Points, in no order, along strands that fork and pass close to each other.
(in the rows, 100 means zero)
Points whose rows are less than 42.4 apart are linked; no others are. Some points are linked to none.
zomun: 100	116	71	101	113	56	74	104	114	100	62	72	57	80	145	145	107	122	105	116	108	102	94	113	73	128	76	113	118	104	60	68	104	126
Lemi: 88	140	75	108	105	78	92	102	90	92	73	103	97	92	101	139	122	125	100	105	106	95	85	107	72	134	67	119	102	108	89	67	101	132
Sito: 106	86	121	86	104	128	107	85	94	103	118	94	103	108	96	53	70	63	96	104	94	107	127	84	106	76	132	91	86	83	107	115	112	85
Ribu: 110	91	130	83	104	137	111	81	93	107	123	92	108	111	91	51	69	57	89	105	81	91	122	79	99	70	128	85	85	89	117	107	105	87
bupoz: 109	90	130	92	99	137	116	83	101	98	125	102	121	107	85	67	73	72	83	97	83	84	109	88	98	80	115	83	77	100	123	100	92	84
dadi: 83	116	131	91	95	120	91	96	78	98	93	118	80	135	99	41	73	67	96	94	93	95	130	79	109	88	127	118	124	56	99	117	114	117
voda: 93	111	82	112	94	91	99	98	105	98	95	108	105	92	94	123	108	113	108	92	107	103	86	112	92	114	77	104	93	101	94	89	92	107
ledi: 83	121	127	102	95	118	103	88	88	90	97	127	104	130	78	70	78	87	94	86	89	88	113	92	102	101	103	120	97	86	107	99	103	111
pepup: 132	56	99	86	106	90	112	127	116	113	133	73	119	70	115	103	110	102	105	124	102	121	102	98	127	81	120	69	87	115	109	136	112	56
Tuki: 75	138	108	108	101	101	103	94	82	86	82	128	112	119	70	101	103	111	95	89	95	90	96	101	93	122	78	130	92	104	104	90	100	123
bikin: 68	143	121	100	107	99	89	99	69	87	71	135	93	135	77	78	97	99	98	90	97	95	115	89	99	115	97	136	115	86	96	103	117	128
duluz: 114	89	133	82	106	141	115	80	96	105	126	90	117	106	89	56	71	59	83	106	74	85	117	79	94	70	124	78	79	97	123	105	99	83
Keved: 92	107	121	100	96	121	103	86	94	94	107	116	103	121	83	66	75	78	96	90	93	97	116	92	104	92	113	107	92	84	106	103	103	98
Seneb: 79	147	82	106	114	78	92	100	81	88	69	110	99	100	88	128	117	123	99	105	105	97	91	103	73	136	71	125	100	110	90	73	104	134
Dur: 66	136	113	101	106	94	86	97	73	91	70	129	87	131	86	78	92	96	106	90	103	105	121	92	98	115	104	132	117	80	88	109	117	123
vipu: 119	74	85	116	76	118	121	112	116	109	129	95	123	84	94	137	138	117	96	86	101	79	63	114	103	85	87	72	108	131	132	92	71	90
san: 126	100	71	102	96	60	70	107	127	103	65	60	49	81	164	152	124	134	95	120	97	82	86	109	81	121	80	112	131	112	65	48	96	131
Dok: 135	49	70	101	106	69	92	126	129	129	107	62	71	67	132	128	148	127	123	121	97	102	75	110	118	84	102	76	114	114	95	101	84	86
faso: 91	116	71	102	114	59	78	102	110	103	65	80	64	86	132	137	103	117	112	110	113	111	97	116	78	125	77	112	112	100	61	83	104	121
Soz: 99	130	68	107	101	73	88	106	101	98	76	92	86	86	117	149	122	128	102	107	105	94	81	110	72	131	69	114	108	107	85	64	97	129
vaza: 114	83	130	93	97	140	120	85	104	97	132	98	132	99	86	79	79	77	77	99	84	80	100	91	95	79	112	73	76	112	130	100	86	77
kidok: 87	115	80	108	101	83	92	99	103	99	85	105	93	96	100	122	102	111	113	95	110	114	95	112	91	118	80	108	98	96	82	94	100	109
Lafa: 128	67	110	98	89	125	123	110	114	102	142	89	139	81	98	111	114	97	86	101	96	91	90	101	110	77	110	58	89	130	132	114	89	69
Rin: 81	119	79	105	109	75	87	97	98	100	74	103	83	100	104	118	97	109	117	98	113	118	103	109	87	120	84	113	104	93	73	98	105	112
reb: 71	146	101	106	109	91	97	96	74	86	71	127	104	116	72	104	108	114	97	95	99	95	100	98	87	127	77	132	98	105	97	87	107	130
fovuv: 138	49	79	101	102	79	102	134	125	128	121	70	96	69	120	125	148	121	118	119	97	107	78	106	124	79	107	67	108	123	109	117	88	73
Tagem: 76	138	121	105	101	108	106	93	79	84	84	132	113	126	66	90	98	107	89	87	88	82	99	97	97	118	80	134	92	103	109	91	100	123
zome: 123	111	63	108	87	72	83	109	116	109	77	73	68	85	144	159	135	137	98	112	96	80	76	109	76	121	74	108	123	111	85	49	90	129
viluk: 99	100	131	83	101	133	100	86	86	106	112	99	89	122	97	38	68	55	95	101	84	94	128	76	103	73	134	100	106	66	107	113	110	103
zem: 73	122	91	104	109	83	86	94	89	96	73	113	87	113	95	103	92	102	114	93	111	118	112	105	94	117	94	119	105	87	78	106	110	111
mit: 99	99	114	109	87	123	117	88	105	91	117	116	129	103	78	98	91	99	86	85	94	83	87	105	99	98	89	95	82	108	120	94	81	93
viga: 109	123	65	108	94	72	86	108	107	102	76	83	80	84	130	155	128	132	99	109	103	87	77	109	71	128	68	111	114	109	84	57	94	130
Nol: 70	126	112	101	104	98	85	96	77	93	74	125	84	131	91	73	85	90	106	90	106	110	124	92	104	109	112	125	119	74	87	117	117	117
sul: 119	76	77	116	79	107	114	113	117	114	124	91	114	82	99	139	141	121	100	88	103	84	63	114	102	89	85	77	109	124	125	88	75	95
zomu: 125	60	101	84	107	96	111	116	110	108	131	78	116	75	111	92	97	93	105	119	106	125	109	97	123	79	123	72	83	109	105	134	115	58
vetu: 132	95	67	107	87	68	75	109	127	111	73	61	53	85	159	155	136	140	97	115	92	77	80	108	82	115	81	107	129	113	77	45	89	126
Getep: 137	53	94	92	102	87	111	134	120	117	132	73	117	68	116	113	126	108	107	124	100	115	93	99	130	79	118	65	96	122	111	134	105	59
fof: 76	104	102	95	105	96	87	94	86	99	81	112	81	123	102	69	75	84	112	91	114	124	127	97	110	101	123	116	115	70	81	124	114	102
Tud: 78	131	124	105	98	113	102	91	84	88	87	131	106	129	72	80	87	96	93	86	90	87	107	94	101	109	92	128	98	92	106	96	104	117
fove: 84	117	74	104	115	65	81	100	103	102	69	91	73	91	118	129	99	112	117	105	114	117	100	113	82	123	81	111	108	97	65	91	104	116
lifi: 111	80	90	109	87	107	112	104	115	101	125	102	121	82	93	118	114	106	100	92	107	99	82	111	105	90	91	77	92	113	114	100	85	86
vav: 116	67	100	87	108	101	108	107	107	104	126	85	111	82	107	86	87	87	104	112	109	126	114	97	120	82	124	79	83	102	102	126	115	65
ded: 66	146	109	103	111	91	92	98	69	85	68	130	97	126	73	93	104	109	99	92	98	97	108	93	91	122	89	136	107	98	96	95	114	131
Sodot: 93	109	134	84	96	130	95	90	83	102	104	107	83	129	98	36	69	58	94	98	86	91	129	75	105	79	132	108	116	57	103	114	111	113
Rimik: 140	47	72	103	102	76	98	130	128	134	112	63	83	72	126	130	157	127	122	119	94	101	74	107	120	80	107	70	115	122	106	105	84	80
bon: 88	119	95	112	92	101	106	94	98	92	95	118	115	102	82	115	103	110	100	89	103	95	87	108	94	116	77	111	89	101	103	89	91	110
Nep: 90	115	128	105	92	127	115	86	96	86	106	124	125	119	71	87	85	99	80	85	84	72	90	99	99	105	84	114	83	105	122	88	82	104
takig: 75	105	93	99	108	88	85	93	91	99	78	109	81	116	102	86	80	91	116	93	117	127	121	103	106	106	111	115	110	77	76	121	112	100
dotad: 109	51	97	75	128	71	103	114	100	114	111	65	84	76	123	77	73	93	113	132	116	144	112	96	131	80	139	95	98	96	79	156	133	47
sekon: 73	112	87	102	110	81	85	94	92	99	74	107	81	111	101	97	84	97	118	93	117	127	114	106	99	112	103	116	109	82	73	113	111	105
gasu: 105	81	110	85	105	118	105	90	94	102	117	94	101	105	100	59	72	69	103	105	104	119	127	88	112	79	134	91	89	85	101	121	115	80
vuvod: 107	82	96	104	92	108	108	98	112	97	121	103	119	88	92	104	100	96	101	95	108	106	94	107	108	92	98	83	86	106	109	104	93	83
ker: 123	70	104	105	85	123	123	107	115	101	138	95	136	82	92	118	119	103	87	94	100	85	81	105	107	82	100	63	93	128	131	105	82	76
kab: 135	52	84	97	101	83	105	132	122	121	127	74	106	68	116	121	138	115	113	118	100	112	84	104	126	80	109	66	103	121	111	123	95	69
nudib: 108	74	105	85	109	107	106	97	100	102	119	89	103	95	102	73	78	78	104	107	110	126	120	94	117	82	127	87	85	92	100	123	115	71
Zeved: 96	97	112	99	97	116	104	88	98	96	110	111	107	110	89	74	78	81	100	92	101	107	114	96	105	91	112	98	88	88	104	107	104	90
tesup: 108	88	119	105	88	133	122	89	108	90	126	109	137	95	80	99	94	96	79	88	93	76	83	103	98	90	94	82	83	118	129	94	75	86
sazen: 89	115	103	111	91	110	108	91	99	89	101	121	119	106	77	105	96	105	96	86	98	91	89	107	97	111	81	110	86	102	108	92	90	105
gogum: 78	123	129	94	97	113	88	96	76	95	86	124	81	138	97	51	77	75	97	91	97	97	128	82	107	95	124	123	126	59	94	117	117	119
tagi: 73	122	118	96	100	103	84	96	76	93	78	123	80	135	97	60	80	82	102	90	105	109	130	87	108	102	120	125	125	64	89	122	118	116
rure: 102	87	104	101	95	111	107	92	107	96	117	105	114	97	90	88	87	88	101	92	104	110	105	101	108	91	106	89	83	98	107	106	98	84
kun: 95	102	107	109	89	115	112	89	103	90	111	117	121	103	80	99	93	100	95	86	99	92	91	106	101	102	89	99	85	103	111	95	88	96
dof: 120	75	118	97	92	130	122	97	110	96	139	95	139	85	93	97	97	88	80	100	93	86	94	97	103	81	110	64	80	122	130	107	88	72
rifep: 120	72	94	110	81	118	121	109	116	105	135	96	129	82	94	126	128	110	92	89	102	84	72	111	107	84	96	68	100	129	131	99	78	82
gep: 89	80	83	94	114	78	91	99	105	103	91	92	79	94	110	94	81	96	121	101	120	137	109	110	112	97	108	102	101	85	74	123	110	85
Zeru: 73	148	92	106	114	84	93	98	75	86	67	120	100	110	79	114	115	118	100	99	103	98	96	99	80	131	76	131	99	107	93	81	108	133
lonu: 114	82	124	99	93	135	121	90	107	93	133	103	136	94	85	92	89	89	78	94	89	81	92	99	100	83	104	72	79	117	129	99	81	79
Miteg: 117	106	70	103	103	59	73	108	123	103	65	64	55	78	156	150	117	130	100	118	103	91	88	113	77	125	77	110	123	108	62	59	98	129

Follow the links from the first point to the second, and from the first to the third. Name the last point that the two ways share.
Lafa, duluz, mit | lonu
Tagem, Dur, Seneb | reb
fof, Miteg, kun | Rin
sekon, zome, tesup | Rin
Soz, ledi, bikin | reb

A fork is a point with three links. Follow the links from the first point to the second and name the forks in between, in order.
Nol, Tud | reb
Lafa, sazen | lonu
mit, zomun | Rin
